Points, in no order, along strands that fork and pass close to each other.
(in the rows, 128 means zero)
Points whose rows are less than 172 apart are linked; no others are. Some points are linked to none.
K_19: [141  53 150 120 180 115 114 133 136 122 103 186  80 149 103 150 106 121
  75 112 117 180  99 129 154 112 102 145 124 107 116  99 177 131 127  81
 136 159 156 155 139  91 162 118  99 132 140  96 150 134]
K_65: [103 130 144 110 162 171  90 130 109 106 144 141  85  31 119 134 219 142
 161 129 126 121 130 126  86 159 139 109 105 136  92 156 101  89 116 130
 115  98 141  87 173 142 135  94 141 166 114  86  58 123]
K_45: [109 130 115 132 125 154 122 155 125 106 153  95 162 107 163  88 121 152
 144 149  94 117 156 122 106 157 137  94  94 140 128 123 128 150  96 147
 133 120  97 117 105 160  78 101 174 112  98 165 111 109]
K_967: [131  46 147 102 135 160  88 118 136  81  68 162 190 148 143 153 167 104
  97 116 125 150 131 178  80 149 121 135 129 103 102 136 122 128 101  93
  92 180 110  74 178 141 134  96 105 147 106 121 189 165]
K_698: [106  52 119 122 191 103 108 118 129 155  76 152  59 125 102 154 134 134
  74 137  99 145 121 146 141 117 121 132 117 108 107  99 181 136  98  73
 152 154 147 120 103  96 170 117 118 133 117 127 122 150]
K_201: [ 97  90 112 129 186 127  91 138 152 125 104 164  82  94 111 140 150 153
 111 109 128 126 125 150 151 121  96 109 109 129 105 113 176 135  88 120
 136 140 116 137  75  87 139 121 117 140 116 159  96 127]
K_236: [148 130 145 147 168 132 114 106 129 144 162 149 109 114 144  83 117 139
 132 164 149 111 136 119 168 114 101 154  78 148 104  62 145 126 106 110
 164 100 138 179 124 105 141 144 133 122 117 161 107 106]
K_452: [149  96 179 128 118 154  73 124 120 111 118 165 184 180 148 146 174 123
 120  91 172  91 166 199 128 123  81 124 120 148  94 155 128 111 118  99
 103 163 130 132 111 156 116 135 130 138 120 131 202 183]
K_147: [154  87 153 133 168 160 115 107 103 143 101 149  83 105 118 159 158 126
 125 136  68 184 100 142  89 144 145 135 143 128  96 115 146 140  97  67
 141 170 129 128 142 146 133 122 107 170 114  71 134 145]
K_198: [117 155 104 110  77 134  82 134 149 105 102 131 187 209 133 140  84 131
 170  64 150  65 121 169  96 156 171 131 117 163 161 172  83 144 108 186
  43 156 133  59 105 138 132 128  93 100 146 162 156 153]
K_118: [119  73 138 104 112 139  79 106 144 119 110 184 177 187 137 161 112 142
  96  75 168 121 176 192 108 151 101 109 146 110 118 173 115 113  96 115
 112 165 123 131  85 167 102 129  90 136 131 149 178 169]
K_557: [ 98 112 132 120 162 158  97 169 157  75 138 169 127 131 138 146 134 161
 125  97 147 164 138 136 121 146 128  88 126 153 122 153 139 131 114 122
 114 147 141 153 120 153 108 126  97 130 118 109 139 141]
K_935: [119 113 110 155  98 108 126 156 140 124 158 120 190 180 108 133  77 133
 113 123 162 120 150 131  94 157 112 140 105 121 176 169 113 131 141 167
 100 144 113  89 122 148  93  96 119  87 117 152 138 139]
K_783: [198 120 154 157 129 153 184 133 131 153 174  88 111 151 155  99  79 112
 140 166 106 173  96  90 140  98 137 149 133 151 134  84 131 152 153  94
 194 141 101 181 152 133 103 158 126 143 111 116 152  97]
K_699: [ 92 170 134 138 133 149 136 193 121 112 206  94 109  88 121 141 158 161
 135 123 132 136 127 111 104 127 140  80  94 174 139 183 103 119 157 159
 140  91 131 117 127 167  94  94 138 127 104  95  69 110]
K_496: [173 191 149 144  54 129 172 113  51 191 129  47 108 117 148 121 136 119
 173 200 119 100 129 146 108 106 142 128 135 158 141 116 107 119 133 127
 169 122  90 130 122 155 132 150 179 156 112 127 120 119]
K_403: [109 188 133  99 182 164 148 129 119  92 217 118  85  55 108 120 141 138
 167 110 114 147  63 124 147 106 154 114 100 122 109 153  90 126 148 168
 108  79 142 154 161  97 112  97 120 130  99 115  23  81]
K_281: [125 158 121 116 150 151 132 135 157  63 150 159 141 136 136 131 111 138
 162  61 123 157  95 138 151 148 153 100 127 114 133 129 130 142 100 145
  96 130 135 181 113 117 120 141  97  90 132 101 135 125]
K_460: [171 122 147 135  88 134 143 118 120 131  93 124 151 170 128 154 119  89
 122 123 144 143 127 137 132 121 121 140 163 118 147 141 131 136 156 117
 121 155 112 132 141 151 145 153 129 151 147 117 192 149]
K_99: [ 88 101 132 121  90 131  90 171 143  89 112 127 151 197 116 177 134 125
 108  81 155 112 120 200  93 122 108 117 124 112 121 199 111 143 143 142
  75 175 126  72 105 132 124  83 108 108  85 132 146 165]
K_310: [173 115 130 114  60 141 167 117 138 129  75  87 204 201 151 119 101  73
 140 129 109 132 129 138 143 120 136 139 195 107 148 128 131 146 143 131
 120 153  82 132 136 133 114 153 158 145 138 152 227 127]
K_660: [111 106 140 152 154  97 149 165 145 146 157 122  73  85 106 174 152 150
  71 136 152 157 134  93 152  98  99 122 174 157 139 162 145 124 187 113
 189 107 137 149 130 145 134 133  94 168 161 105 141 109]
K_241: [163 150 162 122 106 169 130 109 104 118 147  82 149 138 145  79 169 108
 186 195 120  78 101 146 122 120 123 179  93 126  69 113  95 138 130 147
  97 112 112 103 189 105 142 102 190 131  94 156 112 130]
K_710: [111 143 125  99  43 110 107  93  90 139  72  97 175 239 151 140  95 130
 127 145 139  86 165 187  91 132 141 141 159 111 142 166  92 121 109 143
  91 148 162 100  77 165 146 133 147 110 142 167 178 181]
K_576: [187 104 138 167 105 142 166 143 116 148 156  96 145 179 147 127  73 115
 140 148  95 166 109 117 110 128 135 150 116 140 142 119 122 159 124  94
 164 165  84 144 122 148  71 121 115 124 103 128 162 132]
K_611: [ 86 157 109 101  59 109 124  94 119 113  46  70 165 186 134 139 127 104
 125 155 148  88 154 152 134 137 149 148 175 110 149 155 104 102 143 153
  89 117 162  87 124 145 196 138 183 132 167 148 174 162]
K_674: [127 141 100 148 130  71 179 118 126 147 136 118 136  80  67 144 145 106
 104 137 148 131 125  92 146 138 133 160 143  72 132 156 123 103 165 176
 119  81 129  76 192 110 145  84 153  93 141  74 102 118]
K_748: [ 98 100 113 121 126 134  63 145 150 107 123 218 141 185 121 151  95 162
 109  53 174 129 162 199  97 144 107  95 116 123 131 173 118 117  86 134
  77 160 135 120  66 144  93 116  60  96 119 140 127 164]
K_891: [103 151 100 129 129  93 127 103  98 160 116 127 116 162 142 123  66 153
 140 121  93 135 140 130 123 173 154 130  99 127 129  88 125 123  62 128
 108 115 169 134  52 124 125 129 143  63 130 141 104 157]
K_989: [139 141 134 154 125 114 135 116  76 159 159 131 150 147 157  80  90 152
 129 198 145 128 159 123 100 161 128 171  61 150 116  79 107 108  97 111
 144  93 165 126 146 144 108 111 140  61 119 135 126 148]
K_441: [164 136 122 125 115 148  97 109 166 120  69 147 114 123 131 142 141  99
 194  45 108 122  83 148 131 139 132 104 143 131 144 114 134 157  95 136
 115 187  74 134  96  87 160 158  89 188 136 163 134 103]
K_137: [151 104 158 159 160 137 136 135 131 143 172 141 130  74 124 116 189 137
 101 172 159 133 157 101 122 139  96 137 132 153 100 126 120 101 145 123
 165 104  98 125 184 160 116 118 126 165 131 104 134 119]
K_463: [150 114 145 126 168  96 162  87 138 148 123 130 137  80 106  90 157 108
  84 175 142 124 143  92 189  89 107 152 170 100  93  77 147 108 154 110
 180  91 145 162 171  98 168 154 171 151 154 122 150  94]
K_994: [100 196 126 104 112 155  86 114  97 119 119 120 120 109 142  91 149 143
 197 136 114  81 133 144  96 152 167 117  73 159 104 124  96 113  93 149
  82  96 186 106 103 138 137 129 183 119 116 150  67 133]
K_7: [150  94 129 161 118 124 166 158 132 127 169 117 188 154 121 112  91 125
 100 161 139 163 156 112 113 146 117 149 114 126 128 131 121 147 139 127
 142 137  91 112 161 156  67  94 122 100 105 125 160 139]
K_753: [ 91 150 107 124 142  99 137 161 148 139 163 124  62 123 136 115  69 162
 105 125 130 135 103  67 170  95 136 124  94 141 163  69 148 137 138 129
 180 101 159 186  87  85 144 159  82  96 137 170  85  99]
K_850: [159 124 131 126 196 119 161  89 153 166 182 178  68  38 124 116 119 129
  97 112 106 168  97  52 169 112 134 140 163 132 128  82 121 116 130 111
 178  91 111 209 184  95 124 165  59 160 169  96  95  72]
K_538: [127 133 104 102  76 143 101  93 136 102  32 110 160 139 127 149 122  87
 136 122 145  84 140 122 102 156 145 156 160 123 154 136 102 111 127 150
  77 152 133  68 166 151 184 141 125 162 172 146 168 138]
K_428: [170 128 110 131  67 134 145 137 146 114 118  84 201 219 163 107  88 110
 168 115 108 108 123 137 154 132 124 130 157 129 158 136 129 173 127 147
 109 156  92 132  95 111 112 137 134 118 125 174 190 110]
K_170: [135 124 109 101  76 138  91  97 143 110  50 133 171 212 131 151  82 103
 132  92 163  84 120 157 102 151 148 161 133 134 167 153  96 131 120 169
  56 173 147  67 139 133 180 137  88 139 166 153 179 146]
K_77: [122 175  93 108 143 116 153 118 170  93 123 132 136 126 121 115  93 134
 167  68  98 147  73 101 150 160 160 110 130 103 168 108 128 149 109 163
  89 116 132 168 109  83 135 145 100  94 159 140 109  97]
K_657: [120 158 104 138 166 114 135 100  91 162 143 164  87  68 111 153 113 151
 137  89 133 154 144 128 106 182 153 111 112 119 123 121 114  92  82 123
 122 106 151 125 104 160 116 120 113  96 140  76  86 166]
K_250: [100  90 106 112 150 115 120 140 169 130 104 181  97 124 129 149  87 153
  87  73 117 179 143 110 150 138 121  90 166 124 152 121 170 129 116 111
 147 142 115 197  72 122 129 158  77 143 167 139 149 123]
K_469: [135 110 125 136 121  65 167 122 150 152 128 143 133 142 110 102  87 125
  70 148 161 135 139  81 203  83 111 152 157 106 138  89 159 115 179 122
 182 101 156 163 141  85 165 155 143 111 154 140 161 101]
K_30: [170 124 158 145  96 108 144 109  85 154 129 136 137 188 118 140 114 115
 114 161 163 131 138 148 131 126 105 166 110 121 129 118 134 113 139  94
 138 137 160 133 134 151 140 143 148 109 138 115 171 176]
K_299: [125 124 101 142 104 119 136 140 168 115 143 145 172 143 128 125  63 135
 115  97 163 150 168 112 121 160 121 109 152 134 184 160 119 130 141 151
 128 138 107 148 116 161 105 150  89 126 160 150 161 118]
K_156: [143 129 164 122  93 167  82 140 125  94 124 102 153 161 150 101 175 111
 181 151 125  68  98 155  97 120 119 170  77 160  76 132 112 145 128 127
  77 154 126  77 166 106 134 101 165 125  81 161 127 147]
K_248: [131  94 145 135 120 110 132 129 136 123 102 111 154 123  96 137 196 102
 100 155 145  95 140 145 154  99  78 147 154  95  93 137 156 135 165 136
 134 136  86 100 147 107 163 110 182 148 109 146 165 134]
K_708: [175 104 152 135 135 115 168  93 127 169  95 120 116  88 115 111 149  85
 114 178 128 127 130  98 160  71 112 144 206 133 136  85 155 108 177  90
 195 126 118 173 168 123 157 189 169 197 162 128 170  92]
K_307: [ 80 178  88 107 128 142  87 178 142  81 150 149 150 155 149 113  93 157
 173  61 105 115 133 152  86 139 175  59  88 172 165 152 140 153  82 163
  69 149 131 124  42 137  55 122 120  84 105 144  72 134]
K_621: [108 181  99 116 145  98 167 105 146 127 150 118  96 100 141  90  75 141
 132 123 103 149 100  63 172 134 148 109 133 107 165  75 129 138 126 146
 155  88 150 200 113  90 143 161 103 101 166 157  98  77]
K_869: [148 100 163 142 208 165 124 145 160 126 210 183 114  78 134 107 173 164
 123 132 149 159 112 117 142 138 102 120 120 157  79 116 124 115 107 123
 145 112  95 161 176 124  92 110  83 149 119  97 109  97]
K_85: [128 132 118 159 126  97 163 140  99 169 162 111 114 145 138 109  49 144
  93 188 136 142 145  93 131 133 139 168  83 149 154  80 116 132 126 132
 180 100 153 136 133 134 123 120 112  69 126 127 109 129]
K_843: [165 126 130 133 131 156 134 118 173 123 133 117 117 119 146 103 123 113
 172 101  91 135  81 108 153 109 120  99 131 126 148 101 144 164 116 124
 148 155  74 179 104  91 129 170 114 184 128 176 130  79]
K_354: [ 88 163  98 124 107 121 106 156 122 140 142 130 118 162 142 150  77 162
 147  62 114 128 147 149 103 135 141  68 122 140 167 149 140 146  99 149
 124 152 121 142  10 139  88 138 111 103 121 151 108 149]
K_375: [124 166 115 145 106 119 129 147 152 115 159 140 123 126 138 115  68 152
 142 125 157 135 141  87 116 160 136 107 120 167 186 128 114 116 144 131
 139 126 141 174 116 159 116 161  94 111 161 155 121 115]
K_844: [121 129 174  87 140 182 106 103 102 112 127 117 128  57 146 108 240 125
 176 159 125 109 139 129  90 166 145 126 103 119  79 146  80  93 133 119
 116  84 146  85 200 149 152 107 177 158 106  90 106 152]
K_109: [122 173 119 118 107 164  62 174 159  86 136 180 157 158 151 117 120 146
 195  44 150 101 119 187  83 123 165  87  88 192 135 153 120 155  94 142
  60 182 120 102  72 133  62 147  90 115 101 154 105 144]
K_43: [ 94 121 104 129 147  91 118  97  97 164 119 161  97 129 117 156  95 155
 100  97 133 139 163 150 105 175 126 117 107 108 112 120 132 109  68 123
 114 126 159 112  70 146 112 100 123  78 133 120 115 179]
K_293: [139 136 131 134 137 164  75 199 181  76 132 207 136 136 127 120 136 152
 190  47 171 117  94 189 113 113 125  93  94 184 129 154 134 143 114 135
  66 185  89 126 112 108  77 129  62 133 101 134 105 104]
K_770: [ 96 126 146 108 111 156  78 135 116  68 111 132 171 207 184 107 121 146
 153 141 126 104 162 172 121 127 139 119  94 155 109 130 122 140 106  99
  83 145 197 130  90 152 119 139 152  91 105 155 160 174]
K_405: [114 118 117 137 108 111 142 166 150 101 116 120  97 145  93 193 112 113
 116  75 131 173  76 133 141 116 133 109 160 105 159 184 141 151 171 146
 114 156 116 100 125 113 154 100  94 126 123  92 128 116]
K_385: [ 88  50 135 105 127 112  91 122 124 147  72 139  97 170 103 183 151 127
  44 125 142 120 153 186 105 103  96 109 171  90 109 174 146 121 139  93
 125 181 132  96  92 141 154 117 123 177 129 135 167 168]
K_540: [118  89 119 132 143 115 166 156 155 122 148 123 139 173 151  91  85 134
  63 164 132 153 151  94 189  94 114 133 156 122 129  93 173 156 152  97
 198 126 136 190 121 108 121 144 134 104 120 144 173 107]
K_503: [152 175 119 141  78  98 153  92  81 191  95  67 111 121 136 133 125 120
 161 136  97  94 116 146 150 120 135 120 154 111 138 103 128 136 119 135
 168 117  96 134  64 117 154 158 182 141 130 151 129 126]
K_15: [141 161 121 116 167 165 145 126 179 103 196 134 123 108 154  81 126 136
 168 107 112 124  86 110 188  97 115  94 121 125 125 101 136 164 110 152
 136 115  82 212 111  73  89 158  97 134 109 171  88  71]
K_672: [129 174 119 142 110 109 140 110 101 145 120 114  53 102 109 151  98 125
 152 145 126 139 123  83  97 140 157 144 113 148 166 132 113 103 146 112
 141 120 186 131 143 161 167 149 101 134 163  97  74 120]
K_803: [ 88 111 126 117 154 153  75 174 161  93 111 220 102 139 126 157 120 176
 104  64 183 168 135 179  79 149 130  89 131 170 134 182 124 102 115 122
  75 170 159 125 119 162 110 124  47 133 137 102 120 149]
K_795: [112 172 128 161  89 128 134 175 127 122 168  94 119 130 140 127 103 149
 146 139 156 108 148 113  97 127 131 107 101 184 168 165 107 122 173 139
 157 131 131 131 117 185 109 134 127 123 123 137 104 118]
K_280: [124 179  89 123 109 103 108 113 137 130 109 128 154 162 113 122  95 142
 188  65 130  77 107 148 109 171 164 134 115 138 166 149  89 126  89 200
  22 124 143  67 102 117 149 113 120  76 165 142 114 138]
K_934: [128 168 136 140  78 119 110 121  88 155 123  82 137 170 156 126 127 150
 166 138 115  66 142 172 137 103 122 108 117 147 122 123 135 149 108 127
 151 133 117 136  43 128 136 143 186 116 103 176 135 144]
K_9: [ 85 101 105 146 140  75 140 148 112 159 144 109 111 135 105 132  98 143
  52 172 148 134 160 113 129 123 112 149  93 118 132 107 143 128 136 126
 156 107 156 106 117 127 132  98 131  83 112 136 105 143]
K_395: [128 135 146 130 158 157 136 130 147 116 192 103 137  48 127  82 163 146
 136 177 147 112 142  83 134 119 110 129 103 138 103 135 102 112 156 150
 164  84 102 128 187 137 113 111 139 162 114 152  74  73]
K_386: [129 166 112 124 115 105 134 103 114 116 112 110 158 148 113 138 125 128
 170 108 126 106 111 145 124 166 153 146 116 112 124 136 104 122 108 175
  61 114 151 100 128 127 154 107 157  81 140 115 130 144]
K_712: [109  93 121 155 139  81 141 147 131 153 125 103 110 110  89 141 160 122
  80 172 159 103 140 117 157  93  78 158 110 107 108 121 152 128 156 134
 152 113 116  86 142  95 154 101 153 132 109 140 112 128]
K_626: [141 100 107 132 150  83 163 114 137 170 104 174  88 100 100 144  68 106
  63 124 122 184 133  50 148 129 138 163 170 103 165 107 154 118 163 106
 162 115 162 146 175 125 142 148  94 116 182  68 140 123]
K_714: [151 104 154 134 115 151  70 131 150  92  99 135 157 185 145 101 146 118
 159 134 141  62 118 158 134 106  90 162  82 154  93 108 142 146 118 120
  82 166 135 110 131  92 153 123 146 137 102 189 150 133]
K_346: [106 159 136 141 140  97 144 139 146 100 160 102  98  61 106 127 161 151
 120 132 163 118 144  75 167 100 113 113 155 152 143 144 115  98 184 128
 191  78 149 186 135 143 147 148 115 158 167 137 109  89]
K_931: [158 139 101 146  95  96 131 108 126 181  80 112  63 119 105 176  96 112
 167  77  95 130  76 101 135 109 130 127 136  96 168 122 137 141 137 138
 137 152 107 109  69  83 176 146 108 157 155 154 104 110]
K_361: [189  88 182 131 159 146 176 121 129 166 143 112  88 122 149 107 117 103
 102 170  99 159 103  99 160  69 132 136 180 158 135  79 153 133 163  64
 213 134 114 205 151 119 139 200 143 193 151 113 174  94]
K_475: [110 157 116 139 135 117 115 107 102 137  97 149  62  98 102 181 107 135
 138  88 131 154 137 116  70 160 160 115 127 134 157 161 119 103 119 121
 106 143 178 104 116 173 155 126  83 125 153  69  80 162]
K_764: [142 145 136 122 127 149 148 118 137  85 139 138 197 138 130 126 139 122
 161  95 124 147 115 145 141 170 153 116 136  97 124 145 102 134 125 161
  90 115 119 137 151 139 118 109 146  89 128  93 168 140]
K_963: [130 123 129 147  76 131 163 149  80 156 106  74 116 149 124 133 120 101
 113 222 108 148 133 105  62 129 152 164 128 138 158 136 121 128 162 109
 135 148 127  67 172 167 116 116 143 141 118 101 123 141]
K_365: [110 113 102 136 146 102 116 108 120 154  76 150  54  72  94 194 137 125
 101  99 132 155 138 114 108 142 130 128 165 105 137 167 138 102 127 102
 121 138 153  92 137 152 158 109  92 147 161  56 101 143]
K_483: [119 188 136 135  86 149  97 131 117  97 155  93 166 175 174  95 150 145
 190 128 122  46 146 167 162  96 120 101 109 155 114 132 138 156 123 146
 113 119 144 141  76 115 111 146 187 103  94 163 128 122]
K_847: [ 94 163 126 127 147 127 149 155 127 119 202  73 113  60 126  99 160 152
 114 162 145  99 140  99 170  84 115 104 117 157 124 134 110 116 164 158
 195  59 136 166 135 128 118 125 139 147 123 154  64  73]
K_315: [154 139 149 125 210 156 135 126 168 123 223 194  92  66 137  76 132 144
 118 120 152 153 110  81 173 112 106 136 120 157 104  93 122 103 105 133
 162  99 104 221 174 102 104 146  64 148 147 133  89  86]
K_121: [137  90 163 133 120 156  95 129  99 151 102 114 145 115 148 139 211 129
 114 154 124 100 175 164  62 132 101 126 135 156  89 140 125 110 114  87
 143 165  84  92 135 179 115 121 152 189 111 138 177 180]
K_17: [ 95 122 111 112 194 142 107 131 140 109 149 157 117  75 125 107 163 151
 130 120 100 124 118 148 161 125 118 112  93 109  78  95 161 140  72 138
 128 101 105 147  90  85 106  95 140 118  86 147  67  99]
K_518: [180 124 159 159 129 109 123  92  66 164 134 159 138 152 135 114 122 120
 135 176 147 130 158 142 104 163 118 178  74 138 102  87 112  93 106  82
 124 131 161 124 154 158 118 127 134  99 132 112 143 181]
K_325: [157 144 140 100  89 137 163  97  77 138 113  73 181 114 147  79 186  93
 146 218  92  97 120 128 121 137 132 175 150  86  94 106 104 117 129 156
 107  80  83  79 195 107 121  91 226 121 106 136 134 134]
K_853: [127  89 161 121 193 167 129 108 117 139 126 119  87  79 134 119 159 128
 119 185  85 156 116 125 117 127 137 128 130 131  88  90 147 137 109  71
 160 130 134 157 150 139 142 142 151 166 108 110 121 129]
K_166: [111  66 136 140 136  94 116 142 150 174 119 171  75 123  93 197 112 140
  35 115 162 170 148 114 114 116  90 116 192 129 157 180 146 106 178 112
 154 145 133 122 113 155 130 138  73 174 172 104 149 137]
K_73: [ 86 146 122 103  95 134 123 135  84 112  93  71 139 107 121 145 186 118
 129 146 105 103 145 142  98 143 142 109 130 117 125 163 116 115 140 146
 121 112 127  82 127 163 141 102 198 136 119 116 129 152]
K_391: [ 98 126 112 137 109 126 109 192 153  89 159 130 176 165 107 153 100 141
 133  80 149 117 114 164  95 146 124 111  97 124 155 192 118 151 133 179
  71 150 100  68 117 133  96  73 114  87  93 138 114 124]
K_83: [166 150 115 137 126 112 201 109 116 193 160  68 139  65 125  81 107 105
 100 215 119 138 128  78 150  86 137 159 150 120 137  88 117 128 168 153
 212  74  87 130 192 116 110 132 154 158 126 136  93  61]
K_654: [ 98 142 161 118 114 143 108 137 105  78 158 113 159 182 170 101 162 146
 152 165 150  91 172 163 171 109 115 117 109 149  87 132 140 132 131 106
 123 107 197 149 109 135 135 137 185  84 100 136 155 155]
K_982: [144  87 130 121 147 131 160 130 118 133 107 132 161  86 112 134 193  94
  97 175 108 170 134 112 103 147 124 155 150  79 103 136 127 116 157 116
 110 116 109  66 210 131 116  92 162 128 118  66 148 148]
K_218: [125 100 149 109 204 140 138  98 112 137 148 153  58  66 121 111 135 129
  89 167 119 164 124  90 140 138 138 152 115 138  90  74 144 112 120  83
 168  95 184 175 184 128 159 135 106 144 146  92  97 117]
K_380: [122 133 135 113 149 141 160  85 137 110 129 100 157  94 132  91 164 109
 128 158 104 132 122 125 183 122 140 131 162  76  82 102 141 132 129 138
 146  93 125 156 147 102 151 138 192 138 115 132 136 109]
K_535: [139  98 126 132 131 118 123 112 105 167  61 130  76 110  93 184 145  95
 110 139  96 152 119 116  93 126 136 147 163 104 132 142 151 133 141  82
 132 167 130  80 150 137 159 120 114 168 143  69 130 150]
K_793: [140 200 124  96 150 179 144 120 184  58 202 138 162 114 158  74 143 136
 208  81 131 101  87 125 174 107 143  84 119 121 133 136 119 155 111 176
  78 116 108 199 135  81  82 160 103 121 119 158  87  75]
K_244: [137 105 131 143 200 105 136 104 135 157 135 179  60  50 102 148 145 150
  92 105 134 161 107 101 168 126 108 131 145 135 106  93 152 110 106 110
 162  95 123 169 135 102 138 135  85 147 161  89 100 110]
K_264: [101 107 118 135 160 126 128 175 158 117 184 155  96 149 157 101  86 159
  77 131 139 142 142  82 179  99 107 117 114 157 143  91 180 153 132 102
 185 121 125 201  98 107 109 156  82  93 125 160 127 109]
K_482: [106 151 119 110  79 129 107 126  98 133 107 108 160 203 148 160  90 137
 136  93 106 115 162 174  78 136 159  90 135 129 152 167 110 141  98 129
 119 168 138 116  32 177 111 130 135 114 111 151 144 180]
K_6: [102 119 129 121 131 133 121 133 161  77 102 105 161 116 127 117 171 126
 135 133 132  97 142 127 168 114 114 113 157 114 119 130 152 135 150 142
 130 125 118 140 118 119 158 134 165 155 127 159 153 112]
K_572: [165 115  89 156 132  85 192 109 126 218 104 150 124  88  83 131 100  80
  77 164 109 171 137  73 145 112 132 178 179 101 148 100 147 111 169 110
 176 101 115 118 190 112 105 155 132 126 164  62 144 123]
K_801: [165 195 135 153  82 119 184 127  85 177 164  39 112  83 140 109 103 123
 146 197 127 119 116  97 121  99 138 136 133 148 163 117  92 117 171 144
 193  83  95 140 150 147 115 143 146 148 125 136  87  69]
K_876: [ 88  84 151  97  95 150  91 149 123  69  96 138 185 169 148 162 194 114
  95 112 147 125 126 192  62 137 117 132 106 104  98 184  90 121 141 115
  62 161 134  45 177 134 132  81 119 114  97 109 179 189]
K_769: [160  37 142 129 156 136 126 106 126 135  79 176 163 119 108 141 182  88
  83 141 105 170 130 149  92 147 104 169 150  82  88 120 143 117 124  77
  94 160 109  82 208 115 129  94 127 147 114  81 182 151]
K_637: [143 116 153 140 125 150  65 175 175  83 124 180 118 183 128 119 121 130
 154  95 173 107  95 154 130  93  96 131  76 172 123 139 147 140 134 118
  88 170 137 120 122 103 130 141  92 146 109 162 120 116]
K_345: [126 133 103 127 124 103 167 119 106 134  93 123 140  76  78 171 185  92
 111 122 123 150 130 119 132 140 139 136 184  64 117 174 130 109 159 151
  99 102 118  67 189 129 130  86 152 121 133  37 135 143]
K_430: [163  81 136 143 155 103 151 114 122 159 121 166  84 149 111 135  74 100
  77 140 120 176 113  86 144 134 123 177 117 111 135  80 168 126 138  90
 156 142 159 153 165 114 154 136 101 112 152  92 146 143]
K_92: [138 144  92 123  91 107 111 102 140 154  59 120 117 119 117 156 118 113
 164  60  93 100 115 136 112 136 130 107 139 113 157 133 138 140 105 155
 119 168  87  94  67 110 161 135 121 163 140 169 121 124]
K_515: [113 101 176 121 128 149  95 145  93 131 139 133 156 144 150 166 224 145
 109 124 135 121 175 196  92 130 103 103 125 138  76 169 114 117 123  85
 125 145 124 104  98 168 104 114 146 136  96 116 176 204]
K_24: [126 115 118 114  93 103 153  94  89 151  56  97 185 122 130  91 174  91
 116 216 111 112 159 124 121 156 127 170 158  78 105 101 117 100 125 135
 101  91 111  70 184 123 140 117 223 119 136 136 172 148]
K_661: [102 171 129 104 159 161 118 150  83 116 190 102  85  32 106 145 174 134
 156 114  99 132  97 118  97 138 157 100  93 132 116 176  94 101 143 164
 120  81 132  98 148 150 109  78 155 146 107  81  27 101]
K_511: [152 164 134 145 118  95 164 105 105 172 130 103  54 105 103 166 110 119
 147 114 114 148  80  89 158 100 142 146 129 112 161 106 122 134 156 119
 170 111 154 150 111  99 164 155 106 132 151 104  97 113]
K_821: [123 154 104 123 108 131 147 148 165  76 152  84 196 214 161 104 106 133
 176 100  97 113 113 125 176 124 141 101 147 110 153 145 142 185 126 179
  88 132 128 143  93  94 114 128 148  82 115 144 156 106]
K_926: [ 92 124 123  99 151 140  87 106 120  94  82 148 124 163 150 102 111 139
 157 134  94 128 143 143 120 146 154 125  97 132 106  89 139 131  65 103
 101 143 190 147  81 124 143 145 144  99 129 160 122 156]
K_589: [156 120  91 150 129  84 190 106 125 229 126  97 105  64  89 131 110  92
  88 173 107 141 123  65 153  89 137 172 154 104 145  73 128 128 161 130
 201  77 103 110 170  93 114 143 133 136 143 103  94  78]
K_807: [111 185  94 104 123 156 141 155 173  62 175  95 196 136 161  92 132 130
 188  90  95  97 100 128 162 123 143  85 119 118 140 146 124 169 122 196
  84 112  92 147 119  95  89 120 143 108 119 162 103  73]

Follow the links from the first point to the second, and from the first to the third. Name the last point that the two ways share.
K_391 / K_428 / K_281 -> K_463
K_801 / K_853 / K_821 -> K_475
K_699 / K_674 / K_310 -> K_935
K_511 / K_19 / K_346 -> K_475

A fork is a point with three links, a tip a point with one. Leave the first point through the second and follow the links. Name the first fork or tip that comes.
K_657 / K_43 -> K_17
K_698 / K_19 -> K_475
K_156 / K_714 -> K_281
K_30 / K_518 -> K_463
K_218 / K_244 -> K_166

A fork is a point with three links. Follow the links from the first point to the second and name the forks in between, in order.
K_6 / K_611 -> K_463 > K_281
K_935 / K_821 -> K_463
K_557 / K_109 -> K_281
K_452 / K_375 -> K_281 > K_463 > K_935
K_699 / K_170 -> K_935 > K_463 > K_281
K_244 / K_483 -> K_475

Name the points in between on the shortest way along the links from the first point to the second, in order.
K_475 / K_708 -> K_672 > K_511 > K_931 > K_92 > K_441 > K_843 > K_15 > K_793 > K_807 > K_821 > K_428 > K_310 > K_460 > K_30 > K_518 > K_989 > K_85 > K_9 > K_712 > K_248 > K_6 > K_380 > K_463
K_708 / K_241 -> K_463 > K_469 > K_540 > K_264 > K_753 > K_621 > K_77 > K_281 > K_764 > K_386 > K_280 > K_198 > K_170 > K_538 > K_611 > K_710 > K_482 > K_354 > K_307 > K_109 > K_293 > K_637 > K_714 > K_156
K_572 / K_441 -> K_589 > K_83 > K_801 > K_496 > K_503 > K_934 > K_483 > K_654 > K_770 > K_926 > K_891 > K_43 > K_657 > K_475 > K_672 > K_511 > K_931 > K_92
